A landscape with many valleys, sampled at points; each row gives a point and its height.
From any point a ball rolls to the lowest of the 2 points nearest to it. It stops when none of these is lower. Distance is the straight distance between rows; heights are no part of it.
z_952 h=139: [174 138 152 187 145 145 125  91 116 126  91 101 166 144 156 144 104 140
  82 131 137 118 142 150  71 143  43 154 136]
z_670 h=217: [118 109  72 166 122 170 122 105 140 145 122 173 158 114 145  90 132  87
 163 103 149 150 115 145 114 115 147 135 125]
z_304 h=59: [157 101 113  77 144 140 126 144 117 140 198 109 128 117 119  46 116 108
 125 103 106 132 130 157 153  93 175 103  94]
z_359 h=136: [146 140 167 117  58 142 143 161  91 139 112 107 149 161 118 125 149 118
  62 127 144 111 150 160  83 103  89 120 109]
z_626 h=298: [223  98 102  96 171  93 165 112 119 167 131 148 129 102 112 100 169 123
 153 159 104 142  84 200 164 171 124  98 143]
z_197 h=278: [152  87 173 176 161 105 112  95 128 100 121 129  92 106 118 135 130 116
 135 135 183 117 105 127 104 160 109 103 167]
z_702 h=266: [239  89 122 141 146 115 147 129 112 164 112 108 137  98  86 110 160 112
 141 138 108 152 125 193 114 163 103 105 110]
z_692 h=420: [153 132 143  61 161 139 129 196  99 113 119 189  86 119 170  82 171 132
 170 100 166 117 114 131 155 102 161  74 157]
z_818 h=317: [174  85 181 133 138 109 133 139 124 123 132 121  87 142 118 121 137 165
  90 145 164 100 118 151 104 136 113 115 160]
z_974 h=468: [ 91 146 124 136 102 170 149 141 131 108 152 108 110 153 111 121 122 156
  90 113 174  74 126 129 144 137 173 117 132]
z_173 h=101: [165 105 145 102 165  81 149  78 106 157 165 130 113 123 155 145 135 151
  96 175 109 115  97 120 161 184  88 118 120]
z_769 h=282: [162  95 148 152 102 116 139 155 110 158 160 148 180 125 117 147 179 162
  68 170  78 107 135 165 112 152  90 175 165]
z_724 h=415: [185 131 130  95 159 115 192 187 117 149 109 148 140 156 107 125 131 152
  96 194 124 124 112 208 124 109 127 142 220]
z_865 h=301: [100 130  75 122  88 110 113 114 155 101 150  96 117 120  83  74  82  83
 129 111 110 156 160  96 114  97 183  73  37]
z_477 h=382: [104 156  86 128 110 126 108 154 156 102  94 185  79 146 123 157 126 137
 143 137 156 159 157  99 145 143 140 122 139]
z_987 h=517: [150 160 122 149 149 133 176 159 124 163 177 102 151 120  98 153 113 119
 100 170  76 109 107 189  93 113 101 203 170]
z_578 h=149: [107 100 166 143 133  95 182 100  90 157 153 112 122 138 121 174 120 150
  95 235  96  83 173 120 138 106  43 155 155]
z_124 h=377: [ 43 161 147 130 165 138 114 125 117  65 135 120 129 111 138 159 108 101
 170  94 162 156 119  58 157 123 148 108 151]
z_758 h=408: [120 103 147 102 122 157 146 173 119 142 130 178 128 144 130 103 152 138
 129 139 158 102 105 170 125  89 138 139 189]
z_721 h=216: [160 159 126  96  94 109 128 161  95 113 157 139 123 154 125 158 123  90
  67 136 140 120 155 145 100 122 107 126 144]
z_211 h=225: [153  84 135  85 108  84  97 100 153 121 167 130 121 131 114 132 142 147
 142 116  87 137 129 119 166 151 161 119 101]
z_949 h=289: [ 78 163  80 154 120 200 106 178 189 107 116 147 125 127 115 113 106 134
 169  64 120 125 123 104 105 131 154 154  91]
z_512 h=51: [139  97 170 161 145 126 145 115 101 137 136 102 150 142 128 145 103 146
  72 183 117 132 164 133 103 120  52 159 155]
z_763 h=358: [124 153 158  86 146 148 118 136 120 112 142 122 105 131 144 129 124 126
 153  93 137 128 139 126 141 110 118 128 104]
z_582 h=295: [141 112 122  85 109 127 117 116 154 105 116 146  95 139  94 139 145 154
 191 118 113 130 180 141 189 114 177 101 107]
z_354 h=29: [123 113 113 149 161 101 128  49 134 122 165 114 124 128 170 150 109 143
 119 125 136 120  98  91 142 173 120 130 122]
z_746 h=148: [197 100 100  75 148 109 118 104 155 119 177 109 141 128 156  96 116 127
 163  78  84 141 130 143 147 131 178 118  83]
z_771 h=11: [ 82 194 170 145  93 145 121 117 134 107  74  85 148 154 104 120 107 149
  99 121 138 138 139 153 125 109 101 156 107]
z_281 h=206: [153  74 107 176 145 118 135 107 137 153 186 154 181  95 128 127 158 143
 109 174  59 158 112 156 139 175 102 173 150]
z_396 h=476: [117 164  84 157  88 100  76 153 138 111 108 160 114 119 121 122 105  72
 108 102 143 161 135  96  72 130 130 123 102]
z_94 h=137: [104 155 190 160 132 147 120  96 133  75  93 120 124 155 136 109 100 163
 119 122 179 148 148 153 104  79  99 140 147]
z_980 h=257: [121 131 163 120 137 118 110  86 156 125  81  76 156 110 172  97 117 145
 170  81 129 135  91  85 131 130 179 111  69]
z_964 h=194: [139 110 156 145 139  97 132 105 105 139 171 126 180  89  92 115 131  62
  94 147 116 145  76 161 125 154 116 138 155]
z_9 h=315: [ 83 140 159 145 159 152  98 108 117 117  82  89 160  93 159 130 113  89
 184  77 140 134 121  77 131 109 144 115 118]
z_51 h=560: [ 85 105 119 151  92 158 135  90 101 187 106 107 161 133 155 149 147 151
  92 169 106 146 156  91 152 150  85 131  82]
z_371 h=304: [168 125 135  97 157  84 132 125 139 152  73  75 128 108 139  86 120 138
 164 111 125 126 124 105 158 123 219  99  98]
z_975 h=404: [ 81 196  97 152  80 119 121 100 153  89 160 134 148 133  80 140 104  98
 112  99 121 123 108 149 115 124 154 147 115]
z_44 h=506: [104 195 114 141 103  86 125 100 147 121 154 102 152 146 109 174 106 141
  88 132  83 121 129 133 136 145 142 196 134]
z_496 h=434: [123 106  88 149 149 143 141  76 154 170 107  92 111 113 124 179 110 134
 175 159  95 149 115  94 145 169  95 109  80]
z_232 h=245: [136  93 126 153 157  75 109 102 118 128 139 145 119  84 118 107 133  54
 142 134 164 128  78 126 119 144 156 110 179]
z_917 h=704: [104 114 141 113 112  85 123  99 106 142 143 123 128 140 114 127 127 135
 112 176 111 136 174 129 157  82 136 161 149]
z_957 h=367: [125 102 144  96 130 134 151 214 137 140 137 145  68 155 107 100 136 182
  92 174 155 109  98 150 132 129 137 131 186]
z_876 h=211: [198 125 147 170 163 136 132 117 125 137  81  79 155 114 100 112 101 118
 122 121 131 153 142 168  99 147 104 132 122]
z_123 h=311: [ 58 151 168 142 102 132  94 116 137  75 114 173 102 142 148 174 147 153
 144 100 171 101 121  91 126 128 109 134 158]
z_612 h=427: [131 140 106 143 144  97  77 137 128  96 102 195  93 123 170 140 121  99
 154 122 158 187 146  96  98 112 111 141 152]
z_345 h=343: [147 116 128 134 131 138 144 140 110 181  79  76 125 112 101 113 129 125
 134 135 140 105 146 128 153 125 169 103 118]
z_747 h=236: [ 61 144 169 163 144 127  88  81 142  82 115 131 112 134 178 115 108 172
 147  96 164 149 118  81 120 101 113 150 129]
z_315 h=54: [ 78 123  83 123  58 172 110 126 162 128  88 137 179 129 128 105 130 108
 157  81 110 137 137  86 133 130 181  91  48]
z_577 h=151: [ 95  99  76 140 115 182  96 116 156 119 102 159 162 102 151 118 131  72
 209  66 129 135 118  89 119 125 162  93  88]
z_146 h=417: [ 93 140  71 159 114  83  91 113 152  94 130  91 117 124  89 118  79  96
 151  94 130 130 170  92 115  86 200 125 120]
z_638 h=467: [ 65 149 110 147 152 151  92 153 144 113 127  84  89 131 125 163  79 127
 141 104 128 163 133  49 114 143  81 140 102]
z_937 h=500: [ 91  86  97 118 113 130 109 101  92 175 146 153 127 136 173 124 134 121
 100 155 135 169 143  76 138 120  91 126 106]
z_734 h=292: [104 143  83 174  87 140 145  80 118 137 151 150 173 130 127 103 127 109
  92 138 145 144 111 166 115 104 160 144 135]
z_465 h=115: [145 110  93 189 146 113 116  90 153 126 148 132 133 124 123 155 111 135
 115 138 112 146 113 126 110 181 108 164 142]
z_546 h=491: [111 177 100 184 140 128 106 117 140  99 102  85 123 126 135 130  92 124
 145  78 163  81 160 105 109  93 202 140 151]
z_246 h=366: [111 159 102 118 120 146 104 152 175  54 106 165  56 138 106 132 116 140
 196  97 136 141 185 107 142 106 161  94  99]
z_613 h=658: [104 163 146 135  73  91 161 109 106 157 116 129 126 145 107 150 144 127
  96 200 122 120 141 163 113  84 103 159 144]
z_786 h=155: [152 107 167 101 141  73 175  99  87 186 150 128 127 119 138 146 164 166
 103 215  73  76 138 133 176 137  71 141 128]
z_432 h=425: [ 47 137 149 105 177 130 132 109 115 127 157 121 108 118 147 154 111 119
 174 121 143 114 113  80 161  90 127 152 157]
z_649 h=524: [ 92 124 121 131 133 185 115 113 156 118 142  99  95 142 120 164 102 168
 136 118 113 164 127  97 147 177  68 120  68]
z_965 h=58: [145 130 185 108 129 183 172 145  73 147 119 101 177 139 137 139 137  87
  97 117 158  86 123 160  91  98  82 112 141]
z_326 h=150: [ 89 200 124 173 103 153  91 153 180  97  64  81 128 133  97 121  90 146
 122  80 125 130 126 117 102 137 134 148  94]
z_392 h=613: [112 154 121 135  70 140 154 130  97 202  97  95 144 129 122 161 165 132
 107 168  93 100 147 130 136 125 110 151  94]
z_260 h=370: [173 115 125 125 167 100 106 121 158  89 100 168 122  99 210 119 170 121
 219  72 136 134  96  90 133 160 186 103 139]
z_827 h=385: [ 76 155 111 156 173 165  93 176 171  89 129 124  76 120 147 132  92 150
 195  76 133 145 123  68 112 116 145 157 127]
z_179 h=350: [174 106 106  97 188  80 109 136 164 115 136 167 107 104 160 119 148 118
 187 106 123 121  76 124 160 174 187 124 180]
z_590 h=176: [112 137  78  91 117 155 147 169 142 123 167 117 117 126  92  45 101  94
 102 119 120 133 146 113 143 123 195  76  58]
z_100 h=174: [105 115 110 116  94 162 116 112 173 149 111  86 125 115 147 117 116 133
 176  84 101 123  93  83 114 142 147  90  23]
z_20 h=324: [185 129  92  64 161 106 146 132 146 128 143 169  97 117 123 120 143 125
 159 129 123 149  82 155 177 176 160  78 122]
z_658 h=455: [145 147 133 136 160 129 183 160 132 117 142 126 130 165 109 163  96 135
  90 178 135 111 122 176  98 107 115 174 218]
z_751 h=126: [138 117 145 130 123 154 170 135  76 156 166 120 189 126 130 126 136  89
  59 152 140 109  94 163 113 138 104 122 160]
z_539 h=596: [121 140 110 141 115 165 134 158 140 147 193 130 143 122  97 124 123 119
 117 119  85 142 107 172  97 121 107 184 122]
z_888 h=341: [184 113 166 101 115 108 123 157 114 150  99 164 154 148 132 158 181 179
 106 117 112  99 152 143 120 155  76 169 141]
z_233 h=387: [ 66 152 128 162  69 161 136 115 138 119 130 132 126 162 115 176 135 161
  89 127 164  73 120 123 117 144 113 153 146]
z_994 h=383: [151  91 136 141 160 110 146  92 118 183  96  79  94 102 101 139 121 128
 157 189 118 133 136 121 161 139 124 104 116]
z_22 h=396: [161 123 133  83 135 129 121 134 130 121  89 180 130 124 189  83 173 155
 175  79 156 141 123 118 154 124 174  89 100]
z_329 h=339: [166  81 173 102 114 111 184 155  85 150 171 150 181 118  99 148 204 153
  94 201  63  96 125 205 136 120  74 129 175]
z_846 h=435: [105 109 159  87 127 151 120 156  88 125 119 154 124 159 152 128 125 119
  93 155 160 182 174 106 139 105  73 122 138]
z_485 h=442: [140 105 150  76 112 176 146 200  98 102 116 186 122 147 121 112 166 109
 139 116 180  99 155 159 130  79 140  73 176]
z_199 h=523: [121 152 111 118  82 103  80 159 140 132 115 137  89 126 156 133 143 115
 126  84 133  95 135  71 103 133 166 119  84]
z_353 h=384: [165 125 129  72 137  92 173 177  90 160 146 162 160 127  99 113 172 152
  83 194  82 138  91 209 166 143 116 121 194]
z_656 h=294: [172 157 145  99 140 146 106 160  98  77 142 129  95 156 169 153 115 121
 116  89 151 125 192 128  98 103  90 115 125]

Call two points neighbours if one is among the 2 nearest of the other. Go from one point of each pair to the other, from neighbour to neighbour, staying as low as possible. Name the highest point that can't be avoided.
z_315, z_354 -> z_432
z_771, z_315 -> z_974
z_965, z_769 -> z_888
z_512, z_354 -> z_786

Where does a ball stop that starts at each point below?
z_612 -> z_304
z_485 -> z_965
z_974 -> z_965
z_260 -> z_512
z_432 -> z_965
